Points on a hilly landscape, in no order, each with its height.
A ball rolls from a point to the lowest of its 6 nearest points, and stops where none of them is lower. Distance is the straight distance between rows; heights are no part of it.
(37): [-25  -6  -4 -14   1  -9  -8 -33]  (h 24.8)
(180): [26 16 -4 24 -1  8 24 51]  (h 11.1)
(549): [ 16  -9   2 -10 -12  10  -7   4]  (h 46.2)
(129): [ -2  23 -15 -27 -10  -2   3   2]  (h 61.3)
(471): [  5  23   5  45 -28  10   9  42]  (h 13.9)
(111): [-14  12  -3  -6  52 -26  11 -41]  (h 6.7)
(468): [ -9  47  -7 -24  19 -18  22   3]  (h 5.1)
(279): [  2  -7  20  45 -26   0 -10  19]  (h 7.2)
(122): [-12 -28   0 -15  -1   2 -12 -32]  (h 33.1)
(3): [-24   7   2 -11   3 -18  -5 -31]  (h 20.7)
(459): [ 21  13  10  39 -19   1   0  40]  (h 8.7)
(175): [ -1   4  -4 -23 -10   6  -1  -6]  (h 52.7)
(560): [ -7 -61  17   4  12   1 -21 -21]  (h 6.5)
(297): [ -4  21  -6 -15  50 -20  14 -27]  (h 36.8)
(116): [ 35  11 -14  -3  -1  18  20  38]  (h 12.5)
(150): [  4 -46  28  23  -2 -10 -29  -7]  (h 53.3)
(224): [ 26   6 -16 -16 -10  11  10  21]  (h 31.7)
(237): [-24  19   1 -20  17 -28   6 -26]  (h 22.1)
(310): [ 22 -15  13  21  -2   4  -4  14]  (h 11.6)
(571): [ -8  14 -11 -27  -7  -9   3 -11]  (h 41.7)
(522): [-14  -8   6  57 -47  43 -15  16]  (h 15.9)
(304): [  1  26   2 -19  50 -16  25 -19]  (h 43.7)
(38): [-15  27   6 -19  30 -24  12 -20]  (h 29.8)
(496): [ -7 -38   8  -4   9   6 -20 -30]  (h 6.4)
(557): [  4  42 -23 -27  -9  -1  20  20]  (h 72.5)
(453): [-28 -29  -3  -6   6  -2 -22 -41]  (h 3.4)
(22): [  2 -18  -3 -15  -6  12  -5 -16]  (h 40.4)
(349): [  6 -47  14   2   9   9 -25 -17]  (h 29.7)
(77): [ 21 -18  10  -3   2  13  -8  11]  (h 24.9)
(147): [ -8   5  15  55 -37  15  -8  25]  (h 9.8)
(312): [-36 -10  -1  -6  17 -20 -12 -43]  (h 30.1)
(428): [-22   5   3  -2  32 -25  -2 -44]  (h 16.0)
(240): [ -3  40 -20 -32  -7  -4  19  11]  (h 79.5)
(333): [-13  27  -6 -23  19 -23  11 -12]  (h 37.0)
(8): [  2 -32  31  38 -10  -7 -22   5]  (h 38.3)
(375): [ 16 -29   5   0   2   7  -9   1]  (h 26.9)
(537): [-13  21   5 -13  41 -23  12 -29]  (h 20.2)
(247): [ 15 -22  20  28  -9 -10 -17   9]  (h 13.8)
(455): [ -7  31  -9 -33  -5 -10  16   3]  (h 68.2)
(480): [-37 -58  -2  -3   7  -4 -29 -47]  (h 40.1)
(227): [ 11  10 -17 -26 -13  10   3  14]  (h 62.9)
(587): [-11  11   1  53 -47  26  -3  28]  (h 17.0)
(437): [ 19  23 -28 -26 -15  17  22  33]  (h 30.3)
(493): [-34 -38  -4  -4   9   4 -26 -49]  (h 7.0)
(440): [28 11  4 16 -3  6 11 41]  (h 9.6)
(230): [ 30   4 -10 -12  -6  15   6  23]  (h 21.3)
(345): [  1  14  10  51 -31  17  -1  37]  (h 14.3)
(556): [ 12 -38   9  -4   3   5 -18 -12]  (h 32.0)
(568): [ 34  16 -10  12   1  15  32  55]  (h 9.4)
(572): [ 21  26 -31 -25 -12  16  30  46]  (h 20.8)

Write out the way that a ball takes from each point below.
(129) | (571), (3), (428), (111)
(224) | (116), (568)
(237) | (428), (111)

Call two points neighbours if one is among the 6 nearest of the other. Go from one point of each pair to the other, from neighbour to neighbour, staying as low as possible. Name the highest point that can't be avoided.
(111) and (468) | (38)
(568) and (279) | (440)
(111) and (568) | (349)
(111) and (453) | (37)
